Points on a hilly landscape, in no order, each with its height.
A ball rolls from a point to whichever of its 4 nearest points has the largest drop for the distance, and stops where none of them is lower. Distance is the straight distance between rows; heights are no part of it.
K_366: -51,-60,-24,-20,-12,15,-18,0,22,9,34,-28,-60,63,-35,-35,-12,28,27,29,45,-2,-35,6,-25,-31,9,-36,-7,-26,6,5,-7,1,1,-2,-11,-28,-74,-30,19,-13,-75,6,41,12,0,8,-1,9,-28,-38,-50,-11  h=317
K_945: -22,-44,-3,-29,-31,36,9,-17,-12,-3,22,-3,-14,25,19,24,-6,-19,14,-1,28,17,3,-1,-1,-23,3,-7,17,-9,6,-20,-35,25,34,19,16,-28,14,0,-2,9,-22,5,21,0,22,4,-8,0,11,-48,0,-7  h=415
K_633: 50,89,-2,26,53,-53,4,-1,-4,-7,-14,23,66,-45,11,-3,19,-14,-29,-11,-47,-22,30,-6,13,39,3,29,-12,34,0,-1,36,-13,-23,3,-4,42,47,19,-9,8,56,-23,-48,5,-18,-11,12,-13,7,69,28,17  h=318
K_236: -41,-76,-14,-20,-35,39,-4,-12,17,4,14,-28,-67,54,-8,-2,0,15,19,27,42,9,-27,-8,-23,-33,9,-37,8,-25,-9,-2,-26,9,8,3,6,-43,-39,-7,18,10,-61,25,48,4,18,-7,-17,8,-16,-61,-37,-8  h=225
K_952: 60,58,6,-13,4,12,8,12,-29,-18,-21,23,48,-51,49,42,3,-52,-30,-32,-40,10,37,-8,31,17,-31,46,38,40,-33,8,-14,-1,14,30,1,22,74,19,-6,34,80,15,-49,-6,30,-17,12,-23,25,44,64,8  h=810
K_907: -27,-70,-3,-24,-47,42,9,-19,-2,-7,11,-24,-41,36,4,24,-10,8,21,12,36,17,-9,-5,-10,-32,8,-22,19,-22,-2,-14,-35,19,29,14,6,-45,-1,-3,4,6,-49,23,36,0,23,-5,-5,2,-1,-65,-19,-4  h=228
K_690: 41,80,1,25,45,-49,8,-1,-2,-11,-9,18,63,-46,-4,-5,18,-6,-24,0,-36,-22,31,-3,10,37,4,29,-18,29,1,3,40,-14,-27,0,-3,35,36,12,-10,2,47,-27,-46,3,-26,-8,17,-13,1,64,23,20  h=338
K_436: -47,-41,-26,-12,-14,8,-22,-3,21,6,30,-23,-49,45,-30,-27,-15,25,22,22,33,-2,-30,-1,-20,-27,6,-35,-7,-25,1,6,-5,-5,0,-5,-10,-24,-67,-26,15,-21,-71,4,36,11,-2,2,1,15,-18,-33,-49,-4  h=281
K_263: 42,62,8,26,31,-33,8,8,-16,-16,-26,11,47,-34,-7,4,12,-4,-20,-1,-36,-16,28,-5,11,21,-3,18,-7,38,6,-3,18,-12,-18,1,5,27,41,17,-13,12,35,-17,-40,-3,-18,-4,4,-8,-3,46,21,9  h=271
K_359: 55,40,20,-20,6,28,26,17,-53,-12,-26,12,38,-41,61,75,4,-70,-43,-41,-55,-6,52,-2,30,7,-26,26,50,27,-21,18,-52,20,39,53,16,-14,94,28,-20,53,67,18,-46,-14,35,-2,12,-27,41,14,69,-19  h=785
K_842: -49,-52,-18,-10,7,0,-13,-4,22,13,41,-19,-55,47,-44,-55,-16,53,47,24,50,0,-34,20,-36,-35,20,-46,-22,-42,19,5,10,-4,0,-19,-11,-11,-76,-29,12,-33,-77,2,48,19,-16,16,9,9,-24,-29,-63,7  h=340
K_552: 19,42,12,11,21,-40,6,-6,12,-10,-10,20,40,-26,-20,-19,16,27,-10,-1,-17,-14,22,2,-11,25,-3,24,-18,8,7,13,51,-12,-39,-21,6,29,-8,-5,-2,-4,37,-40,-30,14,-26,0,7,-9,-15,45,9,20  h=405
K_927: -56,-85,-19,-25,-22,31,-20,-2,26,6,31,-38,-66,69,-30,-32,-8,27,28,37,54,5,-43,7,-25,-31,12,-41,-12,-29,1,-1,-14,7,7,1,-4,-44,-73,-25,25,0,-76,18,50,4,7,10,-9,11,-32,-44,-48,-18  h=370
K_34: 9,-5,21,-4,-3,11,9,14,-12,1,1,9,13,7,12,22,-6,-29,-16,1,-5,24,2,-4,26,3,-8,19,8,21,-4,-9,-13,17,12,20,6,8,25,10,-2,8,22,0,-3,-15,1,6,-7,-3,7,-2,31,-14  h=356
K_362: -53,-89,-19,-20,-28,41,-12,-6,22,6,24,-37,-73,64,-15,-21,-5,20,25,36,52,9,-40,4,-24,-33,11,-44,-4,-29,-4,-3,-21,12,8,2,3,-49,-59,-13,25,10,-69,27,56,3,15,6,-17,12,-25,-56,-44,-14  h=339
K_416: -11,3,5,25,3,-26,-10,-13,22,-3,-3,3,17,-13,-15,-26,6,44,4,-1,1,-15,-11,16,-15,17,7,6,-15,-19,14,11,49,-12,-18,-40,-14,18,-35,-8,1,-18,7,-22,-8,11,-16,8,-2,15,-6,15,-18,11  h=590
K_333: -68,-34,-7,-11,19,-22,3,-16,51,32,19,-10,-41,18,-69,-70,11,80,52,36,54,-2,-46,6,-36,-6,38,-40,-40,-57,26,4,38,-19,-48,-50,-17,2,-70,-30,7,-36,-57,-10,47,24,-38,6,3,13,-32,-10,-60,6  h=631
K_801: 48,43,5,-18,-4,23,17,19,-35,-13,-29,19,40,-43,49,52,14,-59,-36,-27,-36,2,42,-1,36,14,-20,35,46,27,-32,16,-21,11,27,41,6,-4,70,24,-17,40,64,18,-40,-18,30,-11,17,-19,29,19,62,-3  h=807
K_116: 46,62,10,25,25,-28,10,12,-24,-18,-30,9,42,-32,-1,13,5,-7,-19,-5,-37,-8,22,-6,15,15,-8,19,0,46,2,-7,5,-10,-11,3,3,27,48,19,-7,12,36,-9,-33,-9,-12,-4,1,-7,0,44,24,7  h=269
K_257: 22,18,12,17,24,-23,-5,-8,1,-13,-13,7,26,-25,-9,-21,8,19,-5,-9,-14,-9,22,7,-13,17,0,15,-17,3,10,6,32,-4,-21,-19,10,12,-9,1,0,-3,30,-20,-20,-4,-20,10,-4,-3,-14,31,4,13  h=460
K_834: -27,-32,-17,7,-13,-3,-24,-6,15,11,16,-17,-34,18,-26,-18,-22,24,19,5,17,-8,-25,1,-17,-13,12,-24,-21,-23,1,-8,4,-5,-9,-11,-14,-18,-49,-29,13,-26,-46,5,19,7,-2,12,-1,15,-4,-11,-46,1  h=316
K_622: -5,-20,10,-13,-20,31,7,7,-12,-14,17,4,9,2,25,26,-8,-34,-6,-1,1,26,-5,2,24,-4,-6,4,9,8,-3,-11,-23,23,33,18,21,-10,24,12,-5,12,0,2,13,-7,13,-3,-10,-1,23,-29,19,-11  h=607
K_936: -54,-98,-21,-15,-30,54,-3,-3,13,9,25,-43,-82,68,3,-13,-8,14,33,35,62,13,-37,5,-21,-37,7,-53,1,-35,-9,0,-28,26,25,-1,7,-63,-47,-10,19,7,-66,40,61,-3,16,4,-15,15,-14,-73,-42,-7  h=400
K_525: 54,62,7,11,7,-13,11,21,-32,-14,-31,11,39,-32,20,28,-6,-23,-20,-13,-34,8,17,-8,28,12,-22,29,18,50,-16,-8,-6,-5,6,11,-7,32,55,20,2,19,54,4,-32,-11,7,-9,6,-2,14,44,41,8  h=480
K_36: 76,100,-4,22,28,-44,13,11,-30,-15,-35,37,62,-67,36,21,8,-29,-42,-31,-67,-10,34,-9,30,48,-18,43,15,43,7,-2,6,-24,6,4,0,65,72,30,-9,18,80,-14,-59,12,2,-23,0,-10,9,62,48,4  h=330
K_498: -31,-44,-16,-19,-31,18,-10,-23,9,10,16,-14,-31,26,4,8,-2,-1,8,17,35,9,0,-15,-10,-14,13,-12,3,-24,-5,-13,-24,5,13,10,0,-27,-11,-2,15,-5,-44,12,21,-3,10,-3,-10,9,-1,-37,-8,-5  h=288
K_338: -53,-31,-4,6,15,-22,2,-14,36,28,25,-9,-29,7,-57,-46,8,64,38,32,40,-15,-37,15,-23,-9,35,-30,-34,-41,23,1,37,-16,-31,-43,-24,9,-49,-28,-5,-32,-45,-2,30,18,-32,7,13,12,-19,-11,-55,-1  h=581
K_694: 16,23,18,4,16,-7,5,12,-19,3,-10,7,16,2,13,9,-2,-25,-14,-3,-8,13,15,-8,17,1,-20,17,12,30,-1,-1,-10,10,3,8,1,18,27,11,2,-1,28,-6,-10,-17,-9,7,-6,2,-3,11,31,-4  h=97
K_408: -19,-27,-12,3,-16,0,-24,-10,15,15,7,-11,-28,17,-14,-13,-17,10,15,-4,11,-5,-15,-8,-21,-7,7,-11,-17,-21,-1,-10,-4,-5,-14,-6,-9,-16,-37,-22,14,-24,-30,5,12,1,4,9,-10,8,-4,-9,-29,0  h=407
K_302: -15,-1,0,20,-5,-11,-8,-4,10,5,-13,-2,0,-1,-7,-18,-7,12,5,-10,-2,-11,6,-1,-15,7,-3,0,-12,-17,13,2,13,-7,-8,-22,-3,-3,-25,-9,-6,-30,-3,-12,-11,3,-10,10,-13,6,-12,-5,-12,0  h=879
K_703: -7,-14,2,-16,-27,42,14,9,-21,-21,16,4,3,8,28,32,-10,-46,-3,-13,4,18,0,4,25,-6,-12,1,17,7,1,-5,-29,29,45,22,28,-25,25,8,-10,18,0,5,16,-9,21,-6,-3,-4,29,-37,15,-9  h=512
K_504: 70,89,-2,12,15,-27,21,13,-35,-12,-38,34,53,-55,35,26,4,-37,-35,-34,-57,-6,35,-12,26,34,-28,44,20,50,0,-7,-5,-22,8,12,-2,57,72,22,-7,23,80,-6,-57,12,14,-19,2,-15,8,59,49,4  h=383
K_659: -44,-37,-28,-11,-24,13,-21,-9,21,5,19,-23,-47,37,-19,-9,-13,13,13,23,33,1,-22,-11,-14,-18,6,-28,-3,-24,-6,1,-11,-5,2,-1,-8,-31,-52,-19,19,-16,-63,6,28,4,3,-3,-8,16,-12,-34,-36,-7  h=267
K_937: -62,-34,-3,-5,18,-20,2,-13,43,29,22,-9,-37,9,-66,-59,8,74,48,36,48,-6,-41,10,-32,-10,38,-37,-37,-47,22,3,35,-19,-40,-49,-17,5,-60,-27,-3,-34,-55,-7,42,24,-35,6,8,10,-27,-14,-59,3  h=539
K_94: -17,-19,-4,3,-14,-1,-17,-10,14,16,-4,-6,-18,15,-6,-11,-14,5,11,-9,4,-2,-6,-12,-20,-4,0,-5,-14,-17,5,-9,-11,-5,-16,-9,-1,-10,-26,-14,6,-26,-21,0,2,1,2,7,-17,2,-6,-10,-13,-3  h=501
K_798: -35,-4,9,19,23,-36,-11,-22,37,21,22,-2,0,3,-31,-45,19,59,18,13,25,-17,-36,17,-26,5,17,-7,-24,-22,23,11,48,-16,-43,-51,-31,34,-37,-17,7,-32,-13,-9,15,20,-27,5,5,20,-10,14,-36,14  h=689
K_147: -32,-35,-22,-7,-23,7,-23,-15,17,10,15,-19,-37,23,-10,-4,-16,8,13,15,25,4,-14,-13,-13,-10,10,-18,-9,-26,-6,-7,-13,-5,1,0,-8,-28,-39,-16,22,-18,-48,10,18,-2,4,1,-7,13,-3,-21,-25,-3  h=285
K_587: 16,-4,4,-9,-18,44,18,19,-31,-18,5,7,1,1,38,39,-5,-60,-19,-25,-7,14,7,5,29,4,-19,8,17,11,-8,-1,-30,32,45,33,31,-30,32,10,-8,28,18,17,12,-24,30,-6,8,-9,39,-21,24,-6  h=351
K_723: -33,-76,-7,-19,-42,43,4,-16,7,-2,11,-27,-58,45,1,12,-3,15,20,18,39,15,-17,-10,-16,-35,9,-32,16,-23,-8,-7,-32,13,16,8,10,-45,-19,0,9,6,-57,25,44,3,22,-9,-10,4,-7,-69,-27,-3  h=201
K_200: -21,-2,1,25,4,-25,-11,-14,26,7,6,1,7,-3,-17,-31,10,40,12,-2,8,-20,-22,14,-19,7,9,-6,-14,-22,17,9,45,-12,-18,-43,-18,21,-40,-11,-6,-22,-2,-20,0,15,-14,8,-2,19,-7,4,-31,9  h=644
K_448: 49,81,-3,25,43,-44,8,1,-15,-10,-21,20,59,-40,3,5,18,-13,-27,-6,-39,-24,30,-6,16,31,2,24,-9,39,5,-3,25,-13,-17,6,-2,37,50,20,-11,13,48,-18,-46,-1,-17,-6,9,-10,3,61,25,11  h=291
K_691: -18,-27,4,-10,-16,11,-15,-12,13,9,11,-6,-10,15,10,2,-12,-7,8,0,9,20,-4,-18,-8,-7,1,0,-3,-13,-2,-10,-25,2,-2,2,7,-8,-2,1,11,-14,-21,1,11,-5,5,-3,-19,0,2,-22,9,-7  h=466
K_157: 53,73,0,27,33,-37,13,7,-23,-11,-29,17,51,-36,3,11,14,-13,-25,-7,-41,-21,28,-6,17,26,-1,24,-5,44,7,-9,15,-13,-11,8,-1,35,54,20,-8,18,47,-14,-45,-4,-12,-4,6,-7,2,54,27,6  h=282
K_988: -18,-14,-8,13,-9,-10,-14,-8,17,17,-2,-1,-16,13,-16,-23,-6,15,15,-10,6,-18,-12,2,-22,-4,4,-10,-16,-20,12,-8,12,-6,-14,-19,-9,-1,-38,-20,-2,-27,-14,-7,2,9,-2,16,-7,8,-9,-7,-33,2  h=845
K_856: 65,71,2,14,13,-22,16,14,-36,-9,-35,23,43,-38,22,26,1,-26,-24,-22,-43,-3,22,-9,21,21,-19,36,12,50,-5,-15,-5,-11,0,14,-6,42,62,18,1,24,63,1,-44,-2,9,-9,7,-8,11,55,41,8  h=445
K_677: 48,51,2,-12,-5,12,12,18,-31,-14,-26,19,39,-41,44,43,7,-49,-30,-22,-30,10,31,-4,37,15,-22,39,41,35,-33,9,-9,3,21,28,-2,13,61,22,-8,31,65,16,-38,-17,25,-16,17,-13,25,29,59,5  h=757
K_768: 70,100,-5,28,45,-50,5,6,-18,-10,-28,35,67,-58,30,12,14,-23,-36,-26,-66,-16,27,-9,23,46,-7,35,4,40,6,1,18,-21,-6,4,-3,63,64,31,-12,17,72,-21,-53,8,-8,-19,0,-12,13,65,40,7  h=308
K_670: 52,27,22,-18,-11,35,26,23,-46,-16,-31,4,25,-34,60,70,-3,-61,-38,-42,-53,6,38,-3,30,2,-26,18,44,20,-22,17,-56,16,38,48,22,-27,76,29,-24,44,45,22,-23,-23,35,-10,15,-28,44,3,61,-17  h=756
K_887: -15,-18,7,0,-13,5,-13,-5,14,11,-3,-5,-9,13,2,-6,-16,-1,7,-5,-1,10,-2,-16,-10,-4,-2,0,-10,-12,2,-6,-18,-3,-10,-5,4,-8,-9,-5,4,-23,-16,-3,0,-3,0,1,-22,-2,-4,-13,6,-8  h=500
K_849: 52,33,15,-16,-9,33,26,21,-43,-13,-33,11,32,-37,53,66,6,-60,-38,-37,-49,0,43,2,32,8,-20,23,45,22,-24,17,-44,15,34,47,16,-23,76,28,-24,45,53,21,-34,-19,32,-10,16,-24,37,8,59,-14  h=776
K_745: 31,44,17,17,28,-28,3,-1,-2,-18,-19,12,38,-29,-13,-11,16,9,-12,-4,-27,-13,29,0,-4,17,-3,17,-16,22,7,8,30,-11,-29,-11,15,20,11,7,-9,3,33,-27,-30,0,-23,0,-1,-12,-14,36,11,14  h=320
K_35: -61,-19,-2,5,24,-31,-1,-15,42,31,25,-11,-26,4,-58,-56,14,68,38,38,48,-13,-41,10,-24,4,34,-24,-37,-45,22,6,42,-17,-45,-53,-29,12,-50,-29,5,-40,-40,-3,28,19,-40,2,10,18,-21,-1,-51,3  h=671
K_425: 39,54,15,23,29,-25,7,11,-18,-18,-26,6,39,-28,-4,4,5,-2,-13,-5,-33,-7,22,-5,9,7,-11,15,-3,41,2,0,7,-9,-16,-2,11,24,35,19,-9,9,31,-15,-29,-7,-16,-2,-2,-7,-4,36,21,9  h=256
K_234: -51,-73,-22,-24,-23,28,-16,-6,24,6,25,-30,-65,63,-26,-23,-5,21,22,34,46,3,-37,2,-24,-29,9,-37,-4,-25,-2,0,-17,2,1,4,-1,-40,-65,-20,23,4,-69,13,47,6,10,3,-13,9,-28,-46,-45,-14  h=279
K_727: 30,36,11,-10,-9,9,15,24,-22,-6,-20,22,25,-11,28,35,6,-44,-25,-13,-22,15,13,-7,37,3,-24,24,34,37,-22,7,-6,7,16,24,1,17,37,20,-12,24,45,3,-15,-18,14,-10,10,-4,16,8,45,0  h=596
K_692: -49,-52,-8,-6,15,-8,-6,-11,30,18,35,-13,-51,29,-53,-59,-9,70,51,26,47,3,-38,20,-39,-30,31,-47,-35,-49,20,0,22,-9,-15,-34,-8,-2,-69,-23,5,-34,-69,0,51,23,-22,14,8,7,-22,-25,-65,12  h=387
K_120: -62,-98,-21,-19,-26,46,-13,-2,24,5,28,-45,-74,67,-12,-29,-9,21,32,42,61,10,-48,12,-25,-34,11,-52,-9,-35,-7,-2,-23,16,19,-4,2,-58,-64,-14,23,6,-76,32,59,-2,11,8,-19,16,-24,-59,-46,-15  h=406
K_344: -26,-19,-7,17,-1,-17,-11,-13,21,21,12,1,-17,10,-26,-31,7,31,19,-1,16,-27,-20,14,-22,-6,15,-16,-22,-23,17,-4,32,-10,-18,-28,-21,10,-44,-23,-7,-23,-17,-10,6,15,-9,18,3,15,-9,-5,-45,4  h=659
K_532: -44,-42,-18,-8,-1,2,-19,-1,21,7,37,-22,-52,40,-39,-42,-20,37,35,20,37,-2,-33,12,-25,-33,13,-40,-15,-29,11,5,3,-7,1,-14,-12,-16,-72,-29,11,-29,-72,2,39,18,-10,9,6,11,-17,-30,-57,2  h=303
K_775: -42,-53,-20,-17,-37,24,-6,-16,15,5,12,-22,-50,39,-11,8,-2,11,10,27,37,6,-13,-15,-13,-20,11,-24,7,-25,-6,-5,-21,0,8,6,0,-38,-30,-6,15,-1,-57,14,30,1,9,-8,-11,11,-12,-49,-24,-8  h=250
K_950: -34,-35,-14,9,-8,-3,-19,-3,18,8,22,-17,-37,18,-38,-25,-19,36,27,11,20,-8,-31,13,-19,-20,18,-33,-23,-26,7,-6,10,-9,-10,-18,-15,-10,-55,-29,5,-30,-52,2,26,15,-10,11,8,13,-6,-15,-57,3  h=222
K_166: -54,-45,-3,-3,15,-15,0,-12,38,23,27,-8,-43,16,-61,-56,2,73,49,30,43,-1,-40,14,-35,-19,36,-42,-35,-48,21,1,29,-16,-30,-43,-11,5,-63,-24,-2,-30,-61,-4,43,24,-30,10,8,7,-23,-17,-61,5  h=453
K_48: -45,-43,-7,1,9,-8,-9,-6,28,15,31,-13,-43,20,-54,-47,-10,63,44,23,35,-5,-39,20,-29,-27,29,-43,-30,-38,17,0,22,-12,-16,-32,-11,0,-60,-26,-3,-32,-62,-2,40,25,-22,10,10,6,-17,-23,-64,6  h=413
K_596: -5,-14,18,0,-4,8,2,6,-4,3,-2,-2,11,6,5,14,-14,-15,-4,6,-3,23,3,-8,15,2,-6,14,-1,7,0,-9,-19,8,4,8,6,1,19,4,0,-11,3,-3,-4,-11,-5,6,-13,-5,0,-7,26,-16  h=477
K_20: -42,-31,-5,12,9,-22,-4,-13,29,25,24,-8,-25,7,-48,-38,6,55,31,23,33,-21,-32,19,-20,-9,31,-26,-30,-32,21,-4,35,-14,-23,-34,-24,9,-47,-25,-6,-28,-38,-3,22,18,-24,13,14,15,-13,-9,-56,0  h=633
K_244: 56,52,8,-20,9,22,11,11,-35,-18,-21,21,48,-51,58,53,11,-64,-36,-35,-41,2,48,-4,32,17,-27,40,49,32,-33,18,-22,10,25,40,8,6,82,27,-12,43,77,17,-50,-10,31,-12,13,-24,32,31,69,-1  h=805
K_492: 0,6,9,24,10,-31,-5,-12,17,-5,-9,5,24,-17,-17,-22,6,42,-1,0,-2,-11,-2,15,-12,23,7,14,-18,-15,11,9,51,-9,-25,-35,-10,17,-29,-8,6,-11,22,-26,-14,10,-20,8,-1,9,-10,32,-10,12  h=532
K_350: -47,-63,-21,-21,-27,27,-12,-8,23,6,19,-26,-62,55,-20,-11,0,18,17,29,41,3,-29,-7,-21,-29,9,-35,2,-24,-6,1,-18,1,0,3,1,-38,-55,-14,19,4,-67,13,42,7,11,-3,-13,11,-25,-49,-39,-12  h=248
K_326: 71,104,5,35,55,-59,4,7,-6,-12,-34,37,81,-67,24,12,10,-14,-40,-28,-85,-12,25,-8,27,60,1,45,2,38,-2,7,30,-22,-21,-1,-9,63,65,28,-14,9,84,-26,-56,12,-15,-23,3,-19,15,78,43,7  h=341
K_264: 60,83,-6,23,34,-40,11,6,-25,-6,-29,23,52,-40,14,12,14,-19,-29,-15,-44,-21,28,-6,17,29,-4,29,0,44,8,-10,13,-14,-9,8,-2,43,59,22,-8,21,56,-13,-48,1,-6,-8,5,-7,6,62,33,7  h=289
K_547: 39,30,11,-15,-17,28,20,24,-25,-13,-28,21,23,-25,40,47,16,-54,-34,-29,-38,7,25,1,37,7,-21,24,41,25,-24,11,-20,12,26,37,15,-9,50,25,-25,34,47,15,-18,-19,27,-15,16,-19,28,0,51,-5  h=742
K_885: 10,-12,10,-9,-20,37,13,18,-21,-17,9,8,5,-1,30,33,-4,-48,-15,-13,-7,21,-1,7,33,3,-11,8,13,12,-6,-7,-21,29,38,27,26,-18,29,11,-7,23,16,11,11,-16,21,-4,1,-6,29,-20,22,-8  h=481
K_977: -23,-30,-14,-5,-18,6,-26,-14,16,13,12,-15,-29,19,-4,-6,-15,4,12,5,17,5,-11,-15,-18,-6,6,-11,-13,-23,-6,-12,-15,-1,-6,-1,-5,-21,-30,-14,20,-20,-36,6,15,-2,5,4,-12,8,-1,-16,-17,-2  h=322
K_275: 33,65,7,20,34,-42,8,2,-3,-18,-17,17,53,-41,-13,-4,18,1,-19,4,-31,-21,32,-5,7,30,1,23,-17,27,3,7,37,-13,-27,-4,5,27,26,9,-13,3,38,-29,-42,3,-27,-7,11,-14,-5,51,19,16  h=380
K_114: 43,56,9,8,4,-8,11,21,-30,-14,-26,12,34,-26,23,29,-3,-25,-20,-8,-29,13,14,-9,32,6,-24,24,23,46,-20,-1,-3,-2,9,9,-6,29,47,19,-1,16,47,2,-25,-16,4,-11,8,1,12,33,41,8  h=462
K_392: -54,-72,-20,-20,-7,12,-14,3,23,13,40,-32,-59,69,-47,-50,-19,42,42,31,58,-1,-38,17,-34,-34,17,-40,-16,-39,18,5,0,4,7,-6,-16,-25,-82,-34,19,-27,-84,7,45,13,-8,16,5,8,-33,-36,-56,-7  h=435
K_617: -20,-27,-6,-7,-18,6,-23,-16,15,15,10,-9,-21,19,2,-4,-14,0,10,0,12,9,-7,-18,-16,-8,5,-6,-10,-19,-5,-10,-19,0,-9,1,-1,-15,-19,-9,16,-20,-28,4,11,-4,6,2,-17,3,-2,-17,-4,-3  h=379
K_979: 36,11,14,-16,-15,33,17,21,-23,-10,-15,19,10,-9,38,38,10,-56,-29,-29,-31,16,12,4,31,3,-20,18,25,23,-18,4,-19,22,25,38,25,-10,36,20,-17,35,39,14,2,-20,28,-9,10,-17,29,-7,37,-3  h=530
K_409: 19,21,16,21,28,-17,-4,-1,-10,-7,-13,0,17,-14,3,-13,1,0,-6,-7,-10,-1,28,0,-5,9,-9,11,-12,12,9,4,8,0,-10,-9,10,7,7,7,3,-12,24,-11,-18,-12,-17,11,-9,1,-14,22,11,6  h=553
K_846: -4,-4,14,12,3,-4,1,5,-6,6,-11,-5,7,3,0,1,-13,-9,-5,2,-2,9,15,-8,5,8,-8,12,-4,2,6,-3,-13,1,-2,0,1,-1,7,1,1,-21,6,-7,-14,-11,-13,10,-13,0,-10,2,19,-9  h=401
K_644: 25,37,17,0,9,-2,8,17,-21,-3,-13,13,21,-3,20,19,3,-30,-17,-5,-14,16,12,-9,26,-3,-25,19,21,37,-10,3,-9,6,7,13,-1,24,31,16,-3,10,35,-5,-11,-15,-2,-2,0,4,7,12,36,-1  h=296
K_158: 10,8,7,20,14,-27,-4,-9,12,-9,-11,7,25,-21,-15,-21,6,34,-2,-4,-7,-10,10,13,-13,25,4,16,-20,-10,11,8,47,-8,-24,-30,-2,15,-21,-7,5,-8,27,-25,-18,4,-18,11,-2,3,-12,32,-3,14  h=538
K_568: 11,18,10,14,15,-35,1,-10,14,-3,-9,14,31,-18,-22,-21,10,41,-6,-1,-7,-11,7,12,-14,27,4,21,-20,-5,12,9,54,-10,-36,-27,-4,24,-21,-10,9,-7,34,-32,-22,14,-24,7,4,1,-14,42,-3,16  h=474
K_53: -18,-1,-4,21,-4,-14,-9,-9,17,8,-6,0,-2,1,-10,-24,-1,21,10,-9,3,-21,-6,8,-18,4,3,-6,-14,-19,16,4,28,-10,-10,-29,-10,7,-38,-13,-8,-25,-3,-14,-5,7,-10,12,-7,11,-11,-3,-26,4  h=786
K_631: 39,46,5,-10,-11,9,13,23,-25,-13,-25,20,31,-25,36,40,7,-44,-27,-16,-27,13,21,-6,40,9,-23,32,38,37,-29,8,-6,5,19,24,-2,12,46,23,-9,28,53,8,-27,-20,17,-17,14,-7,21,16,52,4  h=658
K_180: -29,-30,-11,14,-3,-10,-12,-8,20,19,18,-8,-28,12,-36,-26,-5,39,24,7,19,-19,-28,16,-20,-11,22,-25,-27,-26,15,-11,23,-10,-16,-22,-21,-2,-48,-28,-3,-25,-35,-1,16,15,-9,18,8,13,-6,-10,-55,2  h=446
K_43: 31,3,8,-11,-16,42,17,21,-31,-14,-4,10,1,-3,44,40,-1,-64,-28,-34,-21,14,13,4,26,4,-22,10,20,16,-14,4,-34,27,38,37,32,-28,37,18,-9,32,28,21,10,-26,35,-7,12,-17,39,-15,32,-4  h=183
K_570: 55,46,14,-20,8,27,19,13,-44,-13,-25,18,46,-47,61,66,12,-71,-39,-38,-49,-6,54,-1,30,12,-25,30,51,28,-25,20,-39,15,34,49,14,-7,91,30,-18,50,72,16,-47,-12,33,-7,12,-25,37,21,68,-10  h=794
K_735: -9,-22,16,-10,-15,19,0,2,-2,-4,12,0,7,5,17,19,-10,-21,-1,5,0,28,-5,-6,18,-4,-2,7,5,4,-4,-11,-22,13,18,11,14,-2,20,11,-2,0,-4,-2,8,-7,3,-4,-16,-2,12,-22,22,-13  h=521
K_311: 30,44,19,13,22,-12,4,14,-22,-10,-16,6,24,-11,15,9,0,-18,-13,-6,-20,9,17,-9,16,0,-24,15,11,41,-5,3,-7,0,-1,4,4,24,31,18,0,2,32,-7,-15,-15,-8,1,-5,2,2,20,29,7  h=245
K_864: -39,-15,0,17,19,-30,-8,-20,31,28,26,-3,-12,5,-35,-42,18,52,23,18,32,-24,-32,18,-24,0,23,-17,-28,-28,22,4,44,-13,-31,-43,-31,24,-41,-23,-1,-27,-21,-6,16,18,-24,11,10,20,-10,2,-46,7  h=701
K_526: -22,-34,-3,-22,-21,20,-10,-19,6,6,20,-4,-14,18,19,7,-4,-10,8,6,22,18,1,-14,-6,-15,6,-5,5,-15,-1,-12,-28,9,14,9,9,-13,4,3,10,-6,-25,3,16,-4,11,-3,-16,4,5,-31,7,-6  h=399
K_771: 0,7,4,26,10,-16,-7,-5,4,-3,-14,-3,12,-14,-3,-20,-5,11,0,-7,-3,-9,18,5,-10,17,-2,6,-14,-11,12,4,21,-6,-4,-22,2,-1,-16,-3,0,-22,12,-12,-18,-5,-17,13,-9,7,-13,11,-2,5  h=728
K_759: 25,10,19,-14,-9,18,14,20,-17,-1,-7,21,14,0,24,31,8,-45,-22,-13,-17,18,4,0,32,3,-17,21,21,29,-14,-2,-10,19,16,28,10,8,29,17,-9,25,36,3,-1,-17,16,-2,3,-8,15,-1,34,-7  h=602
K_886: 46,21,16,-17,-15,37,22,23,-34,-15,-24,11,14,-19,52,50,5,-59,-35,-43,-43,9,25,1,28,1,-25,16,35,19,-21,14,-42,18,33,41,27,-23,55,29,-24,37,37,20,-6,-23,37,-15,15,-25,39,-7,48,-8  h=706
K_170: -20,-29,6,-20,-20,21,-5,-13,5,1,19,-1,-4,13,22,11,-6,-14,7,3,14,24,-1,-9,0,-13,1,-2,5,-9,0,-13,-29,13,16,9,14,-7,9,7,3,-3,-19,1,14,-4,9,-3,-19,0,9,-32,13,-7  h=478
K_52: -25,-54,-7,-28,-34,32,7,-21,-6,2,19,-10,-26,29,12,21,-3,-7,13,9,35,14,3,-5,-6,-23,10,-10,15,-16,4,-20,-35,20,27,18,8,-34,9,-2,5,6,-32,12,22,-2,18,2,-7,3,5,-50,-5,-5  h=315

For each start below, name the point where the ball stops.
K_856 -> K_694
K_120 -> K_723
K_887 -> K_723
K_326 -> K_694
K_801 -> K_694
K_200 -> K_694
K_570 -> K_43
K_526 -> K_723
K_927 -> K_723
K_359 -> K_43
